Each row is a point on a landscape with many valleys, with its height.
From any point a ball takes the steepest step (drop divided by distance) to one of its 2 nearest points. It stops when none of these is lower. Distance is the straight distance between rows; heights are no part of it.
q541 h=5.78: [117 107 147 158 152 135 124  77 120 125 184 138 123 137 134  56 126  71
 130  95 150 121 180 152 113 171 136 116 137 127  72 115 121  99 111 150
 202 124  96 114 139 150  87 177 133 171 175 126 100 102 120 132]
q732 h=4.28: [126 109 100 203 138 175  96  86 147 102 143 147  92 165 186 130 138 140
  83  83 134 128 111 154 123 155 146 125 168 179 131 122 125 115 118 100
 173  69 115 106 160  99  99 155 151 148 134 162  79 119 134 107]
q963 h=3.44: [120  88 143 123 130 144  95 170 132 143 129 153 112 112 178 106  90  60
 144 116 114  57 141 142  98 110 127  82  86 136  88 137 175 167 121 138
 176  98  70 124 123 154 109 219  94 155 136 131 180 101 168 108]
q158 h=3.83: [119 147 148  87 165 121  71  89 114  88  74 186 143 109 151 121 131  82
 130 169 165 137 148 120 145 180 205 134 119  99  68 109 148 136  82 108
 144 169 123  97 129 156 132 102  63 104 120 109 131 124 187  66]
q168 h=6.12: [119 134  95 179 154 107 148 173 115 129 197 107  94 151  55 161 169 144
  95 108 130  95 163  93 102 126  97 113 145 128 128 136  72  86 169  98
 136 116 168 110 128  96 142  96 168 150 117 140 149 114 118 108]
q554 h=2.06: [ 99  80 159 108 147 150  43 131  95  80 111 172 151  86 180 113 108 138
  84 153 191  88  82 135 160 128 183 121 104 123 164 145  98 138 123  80
 125 140  62 116 196 122 127 126  49  68 125 161 177 122 156  88]
q482 h=3.88: [111  92 155 130 127 190 172 120 162 136 136 130 118  94 171 107  87 121
 140  85 134 114 120 151  88 131 147 105  85 161 128 137 185 150 105 119
 167 103 102 138 138 142  92 200 115 173 146 118 125 117 125 158]
q652 h=2.73: [156 165 134 131  77 104 170 114 169 144  90 109 158 140 138 120 137 135
 167 136  82 169  91 159 139 101  85 141 132  90 154 105 131 150 104 183
 111 102 128 172  80 132 115 140 185 145 146 125 113 143  98 197]
q151 h=2.50: [121 109 135 113 107 158 138 164 115 146  94 110 108  60 100 160  85 129
 132 145 159 119 123  89 138  86 151 112  55 117 133 121 169 177 103 125
 110 135 108 104 116 154 107 125 106 130  85 162 177 130 151 132]
q784 h=6.36: [126 115 134 100  90 112 159 149  86 115 159 169 157  98 141 123 162 136
 149 130 120 136 124 117 141 134 100 165 159 177 148  77 110  62 144  76
  82 128 102 166 132 117 159  96 173 105  69 101 147  93 100 192]
q870 h=1.77: [158 120 121 118 136 104 110 177 140  38 119 137 137 203 127 134 117 177
 138 127 108  62 136  84 121 115 128 137 166 153 140 144  58 113 166 119
 151 142 142  89 132  95 166 150 130 110 169  99 140 143  87 103]
q678 h=6.24: [ 97 138 128  86 151 106 145 126 101 123 154 182 133  67  65 119 165 112
 128 144 149 139 164  96 127 180 144 170 123 130  86  80 118  95 123  83
 111 174 158  86 149 133 141  81 115 108  95  99 130 111 156 120]
q567 h=4.30: [ 70 108 136  99 164 156 137  61 114 153 134 132 150 103 149 101 133 114
 123 110 191 179 113 164 148 188 178 123 134 137 104 124 158 105 134 114
 145 139 147 133 142 135 150 108  88 100 145 117  91 142 143  88]
q385 h=2.60: [119 115 101 130  68 102 190 158 163 102  78 153 168 142 129 111 149 150
 112 138 115 148 128 160 115 141  88 104 133 152 117  81 150 121 150  97
 103  91 111 120 105  79 178 128 152 156 112 101 132 154 129 166]
q755 h=2.11: [140 146 150 111 122 128 156 178 122 106  92 161 122  76 144 173 124 151
 144 146 118  94 143  82 113 120 163 144  77 144 146  77 180 167  84  99
 111 155 119  85 124 170  89 118 143 126  91 133 151 114 144 151]
q816 h=0.94: [165 126 197  81 119 167 129 129 142 101 111 185 145  45 173 139  85 175
 153 109 171 115  97  87 126 112 187 138 137 134 172 105 182 150  72  87
 125 122  94 153 153 123  87 130 108 119 106 143 141  88 194 145]
q315 h=3.22: [105  68 168  93 148 142  90 161 110 117 118 140 148 106 182  91  88 102
 144 139 151  60 121 163 118  96 143  88  83 135 132 155 125 147 152 103
 132 135  64 136 132 146 149 186  80 113 121 107 169 103 148 117]
q175 h=3.14: [135 155 149  46 118  89  88 115 103 137 154 142 177 130 157  85 134  86
 159 172  86 120 128 102 136  99 128 153 120 109 111 128  99 110 118 150
  60 188 125 198 111 154 156 110 114 112 128  96 155 113 128 121]
q650 h=5.65: [124 126 116 194 161 211 166 122 138 180 204 105  69  99 111 170 119 212
 116  67 146 145 120 124  93 150 124 176 123 164 189 143 138 139 117  99
 177 110 162 126 134 111  88 145 148 161 119 164  77 106 138 141]
q647 h=5.34: [ 89 136 105 145 158 141 159 115  98 209 184  91 108 126  85 151 151  99
 139 126 106 171 128 129 129 149 145 162 102 125 126 132 132 130 135 161
 111 167 173 103 147 170 110  89 147 104 109 140 123 161  93 112]
q749 h=3.17: [169 136 120 156  75 100 125 103 134 148  84 124 169 180 146 123 133 125
 203 125  85 155 101 146 173  62  89 145 162  95 161 143  99 122 105 177
 126 101  90 172 112 149 113 171 211 140 140 153 112 169  43 175]
q3 h=6.60: [100 110  68 109 110  82 140 190 112 124 121 180 120 145 125 130 170 125
 105 147  66 117 131 129 130 137  89 131 124 162 102 100 127 117 161  86
  59 140 137 108 117  90 178  92 128  99  78  94 160 108 146 124]
q527 h=4.79: [157 169 124 156 101 109  93  90 107 192 130  89 119 148 100 119 144 110
 148 129  73 194 133 105 178  84 106 150 129  70 118 130 110 144  92 196
  98 128 108 168 134 181  92 112 190 126 111 173 125 142 114 186]
q898 h=3.08: [144 133  94 122 114  95  85 188 182 128 104 158 127 147 137 133 131  98
 105 150  67 101 140 144  95 130 108  96 112 124  77 134 158 163 131 139
 120  75 134 120 103  87 132 178 106 164 144 109 145 112 189 108]
q348 h=6.30: [104 150 144 107 115  97 154 124 105 118 165 179 160  79 123 127 155 142
 137 117  98 164 139 106 106 162 121 183 149 173 112  66 133  83 104  85
 105 150 148 107 143 120 131  77 164 116  94  92 138  92 155 157]
q761 h=5.44: [120 131 125 162 149 155 171 112 127 139 179 100 109 125 109 144 131 163
 142 105 110 147 136 121 120 171 134 177 133 151 157 134 140 115 136 144
 152 164 196 104 146 134  99  98 145 132 131 136 102 138  93 128]
q197 h=4.60: [153 201 144 143 113 129 143  98 120 153 131  70 120 123 137 139 132 142
 168 151  96 174 119 108 162  98 127 172 123  96 162 138 121 162  90 199
 110 168 150 149 111 178  81  96 164 109 127 165 107 127  86 178]
q187 h=5.63: [125 122 106 189 142 126 140  85 107 107 186 141 107 145 124 109 186 147
 107  93 144 164 145 139  95 170  99 180 195 168 118 107  92  70 142  79
 168 111 155 114 152  93 131 101 177 146 106 129  76 102 127 147]
q665 h=1.97: [ 80  76  91 164 110 115 160 106 139 105 135 157 140 179 138 109 215 137
 102 114  94 157 113 189 158 174  84 131 176 182 122 108  73  52 175 102
 117  91 132 116 130  95 191  93 151 108  97 100 112 163  95 155]
q281 h=2.47: [145 142 153  69 121  99 171 162 133 106 108  93 172 155  60 128 110 163
 195 165 116 118 137  97 127  97 111 128 142 100 154 151  86 122 167 141
  82 196 163 144  95 147 188  99 116  78 133 102 150 168  58 133]
q87 h=5.23: [107 155 117  90 150 123 149 154 104 144 136  95 137 132  69 154 124 127
 151 148 113 134 151 111 138 146 136 127 110 123 141 131 125 144 138 151
 110 195 169 101 122 175 139  94 109  95 115 122 136 150 118 101]
q386 h=2.26: [162 134 109 131 146 133 114 173 160  97 128 114 137 157 134 169  95 208
 129 102 137  79 124 122 106 110 122 110 156 157 174 160  91 103 181  86
 139 114 160 129 146  72 154 161 140 154 168 125 119 129 134 123]
q49 h=3.67: [109  85 125 121 108 148 157 168 136 157 141 150 113  91 148 113  90  93
 138 108  97  91 122 149 103 121 105  89 103 175 108 111 171 159 121 134
 156  57  95 124 122 111 114 202 150 186 121 114 170 115 147 167]
q885 h=4.15: [ 78  70 138 117 152 160 121  93  97  97 113 158 144 102 140 110 118 140
 111 131 191 116 114 151 133 172 185 123 132 162 113 122 146 108 131  76
 150 147 101  96 164 139 147 109  93  56 123 113 124 154 105 103]
q803 h=6.54: [104 116  83  99 126 102 103 174 118 143  93 198 129  98 143 156 145 126
 112 159  79 120 131 122 137 139 135 139  95 174 116 108 180 159 123  95
  82 135 138 111 141 144 147  93 114  95  71 127 158 135 171  87]
q658 h=5.55: [148 143 114 196 172 157 150 119 130 141 176 115  90 140 118 173 149 195
 119  69 124 140 129 144  88 162 115 193 181 162 162 110 111  95 134 105
 168 100 184  97 156 109 101 117 179 153 116 135  90 126 128 125]
q395 h=5.96: [ 98 135 137 150 147 136 140 115  80 124 165 113 113  75  65 166 135 163
 101 125 186 136 140 103 135 125 156 164 115 147 156 140 101  75 154  80
 118 163 152 112 169  94 165  52 129  50 100 171 140 135  92 121]
q747 h=1.59: [135 109 151  80 114 150  70 130 121 107 118 189 140  57 180 137 104 143
 113 136 155 103  92 101 153 112 185 120 121 118 161 133 154 145 120  91
  92 142  99 148 166 127 132 123  79 113 103 149 155  91 195 112]
q841 h=1.40: [142 153  85 125 108  82 134 165 142 176  94 114 140 191  95 155 143 147
 161 157  81 122 139 144 148  80  73  99 118  95 132 156 110 159 149 170
  81 118 166 159  92 141 142 123 175 121 122 140 148 173  61 130]
q147 h=1.42: [132 161 162 138 140 132 185 160 141 122 123  99 147  92 129 150 150 133
 170 139 103 126 132 156 122 153 140 135  98 124 141 124 152 197 112 177
 148 174 178 102  83 181  73 136 133 111 148  84 113 161 100 173]
q552 h=2.18: [184 176 150 124  84 112 138 142 169 128  94 121 140  95 165 130  96 128
 140 139  81 146  93 128 129 100 112 151 121 114 127 115 156 184  77 178
 107 103 139 164 103 124 105 142 126 161 123 135 122 120 174 156]
q640 h=6.68: [112 104 135  82 147 108 140 100  86  65 139 135 173 161 107  85 134 110
 147 141 125 121 172 105 130 179 148 133 164 130  65 125 104  73 134 126
 132 185 129  83 134 145 161  89 106  65 132  81 112 147  74  87]
q500 h=2.00: [147 127 120 109 100 104 174 212 128 148 102 101 139 142  74 183 115 173
 168 156 105 106 115 102 137  62  98 118  91 102 157 169 111 145 150 127
  79 141 143 152 104 141 189 111 154 103 105 121 170 177  48 163]
q738 h=5.16: [157 158  88 166  72  67 101 154 135 139  69 121 105 146  96 125 164 109
  97 135 106 170 140 120 126  82  47 129 167  77  79  99 116 134 121 131
  91  64  92 145  88 102 146 108 185 181 117 151 121 139 147 157]
q631 h=3.02: [114  68 195  94 116 162 165 140 110 106 119 127 158  60 138  78  77 131
 153 120 203  85 119 139 112  88 144  95  75 127 149 139 143 119 124  84
 139 116  64 145 119 130 143 177  96 145 112 100 164 117 132 164]
q817 h=3.85: [134 146 123 137 142 126 139 131 193 177 130  92 104 163 125 134 100 113
 123 112  99 150 106 155 121 130 135  93 115  96 135 165 144 156 146 201
 140 117 193 159 126 124 115 149 101 169 169 118 116 136 148 108]
q905 h=5.75: [144 143 170 166 125 188 175 102 102 138 168  94  98  72 108 158 124 195
 120  97 167 175 124 112 105 127 140 191 134 135 185 101 144 126 103  87
 139 135 138 144 147 117 109 109 157 134 101 163  92 105 127 168]
q328 h=5.91: [ 99 110 122 120 141 130 102  97 110  68 114 116 157 160 100  81 144 103
  79 152 206 109 137 138 135 164 142  93 123  98  94 143  75 103 138 121
 143 136 109  85 135 112 146 107  83  91 180 102 122 151 107  87]
q469 h=4.99: [150 145 101 163  91  98  77  99 108 126 121 113 116 171 106 120 135 108
  95 142 107 155 142 109 153  84  84 125 161  93 101 131  88 113 116 162
  96 110  85 166 125 141 137 100 176 130 129 175 110 144 117 148]
q923 h=3.12: [126 118 129  81 105 119 147 131 167 144  85 100 144  87 107 132 106 145
 116 152 154 147 119 130 139 121 156  84 108 103 127 150 163 156 150 127
  92 128 132 148 106 114 175 106  84 135 130 110 130 136 154 117]
q106 h=6.58: [100 136 132 150 179 157 125  66  80 125 143 121 123 148 134 124 133  69
 156 128 143 129 165 127 149 174 167 154 130 135  83 117 146 118  92 156
 169 181 126  71 149 210  81 120 113  89 139 142  98 155 111  72]
q311 h=6.05: [111 121 126 134 139 152 109 127 103  95 113 144 123  91 101 192 136 192
  96 146 187 116 124  81 157 118 166 143 127 147 158 131 133 126 130  71
 112 135 126  78 164 115 146  55 123  78  89 171 144 137 125  86]
q58 h=0.79: [157 168 165 180 143 165 207 123 154 110 128  53  99  91 107 166 134 167
 155 111 169 116 145 125 136 135 123 129  97 106 127 132 151 189  91 193
 170 150 144  96  82 164  50 130 130 141 156 114  82 141  78 204]
q340 h=6.43: [117 119 138 137 112 129 133 124  99 123 166 166 147 130 163 106 143 120
 128 104 104 130 128 135 113 123  73 162 156 174 148  90 111  67 125  90
 136 103  86 164 143 125 119 168 213 133  91 117 109  81  98 197]
q205 h=2.85: [129 140 125  83  85  90 194 147 164 115  94 129 169 104  91 131 139 156
 137 151 131 136 138 107 106 131 118 129 122 118 141  99 139 143 140 118
  77 125 141 136  88 104 162  97 142 143 126  89 124 135 135 155]
q926 h=6.18: [ 99 135 107 114 145 108 163 166 118 159 192 125  89  90  43 136 165 130
  99 126 162 107 136 108 116 159 125 134 113 131 109 115 101 101 157  82
 124 151 176  99 127 101 154  87 128 153 111 105 146 105 139 125]
q788 h=2.84: [125 126 158  50 116 113 124 116 147 103 104 115 189 152 135  97 118 132
 167 169 123 122 130 116 136 120 135 116 138 109 155 141 108 107 162 140
  83 179 133 176 121 120 199 110  94  86 155  90 141 142 122 122]
q691 h=6.37: [110  94  76 161 137 159 159 187 159 138 107  92 113 102 118 198 118 180
 107 129 160 114 113 126 102 143 154  76  92 149 154 138 190 166 135  93
 137 103 141  85 115 113  96 124 115 144 113 122 142 143 144  77]
q123 h=6.13: [127 125  91 174 134 118 110 114 121 182 176 120  74 164  98 105 158 105
  90 105 124 136 104 152 126 110  92 124 150  98 135 138  94  96 165 152
 130  67 128 170 125  73 129 136 164 166 136 164 114 124 136 149]
q660 h=2.63: [149 127 137 135 139 128  84 112 172  71  91 135 130 180 183 124 117 127
  88 121 158  78 141 127 113 148 164  75 136 130  97 159 114 148 122 124
 174 107 105 105 137  95  98 176  87 155 182 119 121 125 152  79]
q45 h=6.38: [ 95 129 180  90 154 157 119  98  96 161 192 113 110  54 107  81 106  70
 162 121 153 143 114 130 131 137 145 121  99  96 115 121 145  96 123 148
 146 151 136 181 138 132 114 141  83 132 147 117 154  77 144 124]
q377 h=5.97: [117 129 146 128 133 109 115  90 143 103 138 117 137 152 124  85 136 154
  85 116 170 132 131 134 141 137 147 123 153 116 126 157  79  91 170 123
 146 122 142 122 137  77 154 126  91 140 173 123 102 133 131 121]
q516 h=6.52: [ 95 126 147 123 167 136 155 122  95 132 125 114 148 143 119 120 120  86
 170 126 147 110 161 157 108 163 151 111 116 128  85 133 148 143 106 141
 177 163 125  93 120 184  80 160 107 107 151  97 137 129 115  95]
q973 h=5.35: [158 145  86 158 100  49  59 157 107 151  96 157 123 171 134 120 178  98
  84 162  77 159 103 150 155 109  31 137 189 122 110  93  78 114 147 124
  73  69 112 182 121  81 177 119 171 149 108 128 122 109 153 162]
q809 h=3.89: [116 125 145  91 148 108  61 113 104  89  60 149 159 154 158 104 127  89
 120 187 135 105 139 122 137 132 160 114 116 121  88 133 116 149 117 115
 100 165  85 105 108 178 146 125  76  84 116 112 143 148 145  60]
q260 h=3.73: [ 73 106 105  82 139  94 114 131  92 120 101 152 142 139 109 104 141  54
 123 177 130 121 163 156 137 150 126 111 106 122  69 105 147 137 134 115
 110 160 121  88  97 148 148 110  86 105 111  81 148 129 142  82]
q486 h=5.71: [108 112 139 183 151 140 162  77 133 132 212 139 104 138  91  83 161 106
 124  72 130 153 171 167 115 169 105 148 156 157 102 121 111  58 133 109
 186 117 120 119 151 136  95 129 169 175 147 126  98 113 107 153]
q447 h=5.86: [116 132 135 164 136 162 151  77 114 138 160  85  99  88  86 179 116 199
 120 108 188 182 111 117 125 119 155 151 135 129 184 138 121 103 133  90
 121 139 167 129 166 100 140  70 116  97 118 191  83 161 114 124]
q795 h=6.06: [132 124  99 187 145 116 131 112 145 126 180  87 110 174  88 126 171 151
  90  96 152 131 109 142 114 131 117 101 151 138 141 161  74  79 182 108
 154  98 153 117 127  64 130 119 149 161 155 130 111 139 113 119]
q372 h=5.10: [139 145 136  97 142 101 109 180 125 142 106 104 130 154  97 154 102 108
 160 170  95  78 146 125 121 101 139 104  83  99 153 157 147 178 128 167
  98 160 144 132 105 178 126 138 110 126 138 127 158 139 146  86]
q185 h=1.64: [159 164 165  82 101 132 129 189 125 125 105 157 147  60 167 170 109 168
 160 124 102 104  94  81 119  90 146 173 117 144 175  85 170 150 100  99
  97 122 106 157 150 136 113 136 145 129  93 135 172  79 177 151]
q533 h=6.15: [150 141 122 176 139 154 106 139 103 117 121 114 101 114 117 198 103 196
  96 112 167 100 119  69 120  72 142 139 131 159 185 147 138 141 122  83
 132 123 112 108 161 115 120 103 141  98  87 208 130 119 144 113]
q838 h=3.54: [112 110 131 123 154 184 141  78 196 192 134 119  97 146 143 104  92 123
 106 117 139 195  78 155 123 139 163 117 123 105 144 161 167 151 142 168
 122 130 159 179 135 110 123 154  65 139 169 143  85 142 161  92]
q897 h=3.55: [157 118 121 161  74 113  90 105 125 142  96 113 137 177 169 137 133 116
 144 107  97 157  78 146 137  88  69 154 199 138 159 121  93 104 140 143
 140  72  77 195 113 109 141 161 195 137 125 135 117 139  89 183]
q720 h=5.84: [104  99 146 132 156 133 116  92 107  97 146 114 136 139 118  61 119  74
 108 108 216  96 177 163 120 156 138  70 110 102  52 141 110  92 133 120
 191 114  93  97 113 112 115 167 100 136 170 110 130 113 117 106]
q915 h=3.41: [163 165 156  63 124 107  90 101 113 131 141 115 125  87 106 105 104 101
 134 155 137 138 142  77 152 106 156 143 118  69 112 134 117 102 119 144
  85 185 136 170 116 131 146  97  99 135 135 135 144 100 171 116]
q324 h=2.81: [ 70 100  57 138 146 132 113 139 107 158 151 123 116 185 115 138 151  77
 119 156 103 129 160 148 159 170 114 102 129 144  99 144 131 128 162 133
 100 134 158  89 116 167 135  88 124  93 102 111 144 176 100  47]
q18 h=2.75: [149 149 134 117 105 149 144  95 174 190 112  93 117 117 159 135 112 156
 120 116 102 193  56 141 143  94 129 138 124 103 173 125 156 170 109 168
 107  92 133 206 126 106 124 139 110 165 125 169 113 128 162 149]
q613 h=3.84: [131 104 117 174  92 143 142  74 153 147 121 125 126 152 180 122 132 154
 103  92 115 199  79 169 126 126 109 151 181 143 158 100 136 109 141 112
 127  65  98 177 117 107 146 131 163 129 124 137  77 127 117 177]
q203 h=4.92: [139 162 121 159 133 143  66 104 109 164 101  78 102 148 128 120 100  91
 125 155 118 144 155 138 167  77 130 102  88 109  95 152 152 172  90 185
  91 143 118 137 117 191  91 115 120 141 121 193 143 159 128 104]
q208 h=2.77: [177 135 124 153 103 116  91 126 102 113  97 115 155 177 168 141 121 139
 200 126  86 115 131  82 139  72 104 165 155 130 155 146  98 118 101 160
 142 123  91 140 142 190 111 149 189  99 121 173 131 160  40 163]
q715 h=4.14: [191 194 146 139 135 129 145 149 188 152 143 116  99 129 122 130 113 121
 150 101  86 133 127 121 106 147 102 134 140  88 139 137 111 143 101 191
 167 123 184 151 131 116  96 168 139 173 192 125 107 118 144 163]
q143 h=6.21: [122 101 143 152 124 149 120  87 137 167 189 101 103 139 112  68 104 115
  93  83 151 118 113 166 129  84  96 114 134 124 140 160  96 101 168 171
 149  91 100 195 133  77 153 182 124 178 153 146 132 101 120 167]
q947 h=3.19: [135 110 110 111 123 153 136  97 198 178 133 125 127 145 164 120 128 150
 117 119  84 185  66 165 125 142 132 134 161 142 184 157 171 130 162 146
 106  94 162 192 139  84 164 158 115 149 143 107  99 145 152 121]
q463 h=2.40: [168 138 116 128 146 116 129 168  82  97 155 149 156 177 120 156 131 146
 206 121  75  88 163  69 116  99  93 181 174 159 141 143  80  91 136 122
 139 152 114  98 142 177 126 144 199  96 111 139 151 146  19 159]
q956 h=1.89: [163 157 159 119 135 108 156 147 162  95  79 119 147 161 119 141 123 116
 165 145 109 121 150 119  92 144 143 124 141 105 120 138 153 181 112 173
 164 165 188 101 108 144  95 140 119 128 161  93 100 148 130 118]
q229 h=6.46: [ 92 103  95 112 149 143 132 156 151 123 101 157 143  88 137 173 141 167
  99 137 156 121 114 126 125 165 150 107 106 161 125 115 195 155 145  66
 108 116 149  78 138 116 131  90 103 114  88 101 127 134 175  89]
q551 h=2.82: [122 104 184  81 104 154 171 157 108 106  86 118 148  55 131 116  97 111
 170 135 159 104 135 131 112 108 155  89  58 105 128 110 174 172  90 126
 137 138  93 122  90 175 103 157 100 143 115 100 177 106 133 155]
q165 h=3.99: [117 108 176  83 137 144 130 115 112  85  85 177 162  83 175 121 123 101
 150 134 155 111 147 130 124 166 203 128 131 149 116 100 181 128 106 100
 141 163 106 102 141 166 117 128  96  88 115  95 136 122 152  96]
q666 h=2.10: [165 116 115 115 118 108 120 152  90  51 142 147 144 166 100 131 125 157
 143 140 120  71 183  59 109 127 114 152 167 154 120 121  82 103 150  95
 156 155 100  80 131 131 146 122 165  87 114 120 145 129  51 118]
q257 h=2.29: [172 144 163  96 142 113 132 122 183  68 103 142 147 136 163 105 118 135
 134 117 140 113 150 125  84 145 154  95 139  99 111 145 149 152  93 136
 167 134 135 129 121 109 129 158 101 146 185  95  96 120 157 120]
q582 h=4.07: [132 113 136 143 122 164 118 114 134 130 154 120 107 113 183 133 106 143
 121  78 130 128 132 130 123 136 148 138 123 152 141 115 158 130 112 120
 170 116 123 122 153 144  86 153 140 140 119 161 114 110 140 132]
q777 h=3.56: [ 79 113  83 103 145  92 107 129 119 108 120 164 109 125  87  94 185  83
  62 158 158 124 141 121 150 163 136 112 117 109  55 101 105 133 136  84
 111 127 123  78 113  96 133  85 102 157 119 120 134  95 168  89]
q887 h=4.67: [152 161 124 175 120 152 117 123 119 169 138  85  69 154 152 143 108  97
 137 123  86 145 118 139 164  79 108 114  91 102 134 157 136 189  76 228
 131 116 127 122 109 176  57 156 152 161 143 179 129 139 130 153]
q995 h=5.48: [166 142 109 126  67  45 134 184 121 106  89 145 157 176 125 141 195 149
  93 148 100 158 118 130 142  99  45 129 181 118 121  85  73  96 157  93
  87  67 118 168  93  52 207 110 175 136 114  95 120 107 121 190]
q357 h=3.64: [141 179 173  48 159  98  76 119 104 100 140 185 141 101 119 113 130  87
 146 167 114 112 175  89 141 145 176 157 123 109  85 115 116  97 116 129
 129 191 141 107 133 130 145 102  65 121 142 109 142  89 179  83]
q220 h=2.41: [112  97 140 143 154 164  56 103 136  82 104 164 130 132 189 117 117 131
  79 132 198  87  97 129 143 152 182  94 127 119 127 151 117 133 115  94
 172 127  99  96 181  98 123 138  50 100 154 154 125 128 148  57]
q41 h=4.38: [191 192 128 175 140 129 144 122 158 163 130  67  99 155 136 164 129 145
 154 116  85 155 114 129 141 111  95 175 126  94 188 150 111 166 118 205
 156 145 180 123 124 140  68 142 156 134 178 152  87 139 110 166]
q651 h=2.03: [116 123  47 158 121 100 111 148 167 172  91 127 107 202 123 140 148 101
 121 150  65 133 113 184 139 118  74 103 135 120 111 146 125 171 154 177
  86  80 145 150 103 129 142 114 159 163 143 121 137 194 108 100]
q419 h=6.31: [126 147 184 114 134 134 100 101  99 158 182  88 113 108 121  82  72  97
 141 107 140 110 114 127 123  79 115 116  97 109 147 172  98  87 138 177
 152 127 100 186 145 122 115 167  96 140 162 160 168  90 116 130]
q969 h=6.26: [162 151 121 151 140 167 130 146 159 136 121  91  85  99 108 187  99 191
 101 117 177 119 109  97 123 107 162 105 105 119 162 149 159 167 130 129
 143 123 155 100 146 112 106 130 104 132 134 172 129 117 157 102]
q854 h=3.38: [126 130  62 110 122  77 102 166 126 133 145 164 109 142  91  97 171  79
  58 157 102 109 149 136 120 136  82 118 110 112  70  97 113 130 143 122
 106  84 122 105 109  74 141 133 107 182 132 119 139  78 182 121]
q401 h=2.71: [160 130 100 143 117 105 104 178 165 141 116 148 133 143 161 145 108 141
  97 113  99 103 116 132 111 123 108 107 159 147 145 127 130 140 156 116
 131  87 142 134 137  83 141 156 147 170 137 131 114 106 160 138]
q621 h=4.09: [105  89  89 195  99 176 123  86 178 127 108 149 127 182 199 134 110 155
 104  94 109 157  82 179 123 135 119 122 143 176 167 139 164 142 128 127
 148  92  96 153 137 133 132 167 137 128 129 147  89 159 122 120]
q332 h=2.49: [ 98 105  90 122 129 105 105 118 125 168 141 119 120 192 122 114 134  73
 117 144  96 128 131 164 137 117 112 105 132 133 116 163 116 116 157 159
  89 124 137 145 132 148 156 121 128 134 146 117 143 160 113  99]
q465 h=6.45: [110 121 186  90 175 146 158 103 100 155 142 107 134  75 127 104  88  54
 169 114 170 125 161 150 122 179 164 101  95  86  79 132 148 135  93 148
 180 172 132 142 101 165  99 171  68 116 136  73 139  87 162 119]
q760 h=4.91: [166 155 120 144 130 139 107 202 133 163 105  90  82 127 154 171  92 100
 154 148  74  96 129 118 127  94 126  96  77 114 139 160 150 220  85 189
 120 128 133 103 104 186  74 166 114 144 132 163 154 129 154 127]
q292 h=2.30: [ 80  77 106 145  87 125 187  85 152 104 108 144 155 128 129 106 165 142
  85 139 157 181  93 180 156 147  99 108 148 168 140 103  93  82 152  86
  91  90  98 147 112  74 202 110 138 119 109  96 107 152 125 166]
q719 h=6.63: [103 129 135 128 136 134 142  61  73  86 159 148 142 131 125  95 140  97
 144 109 146 126 173 109 135 189 136 163 152 150  74 116 129  63 113 124
 171 165 111  74 158 173  97  96 153  88 117 126 120 141  66 123]

Call two points neighbours if one is among the 2 nearest of the other. Go from one point of each pair to the other, from neighbour to neighbour, staying as low as possible. Name the highest point that can't be avoided.
q552 and q841 -> q260
q870 and q552 -> q749
q816 and q58 -> q660

Where does a ball stop that starts at each point below?
q732 -> q816
q527 -> q552
q809 -> q870
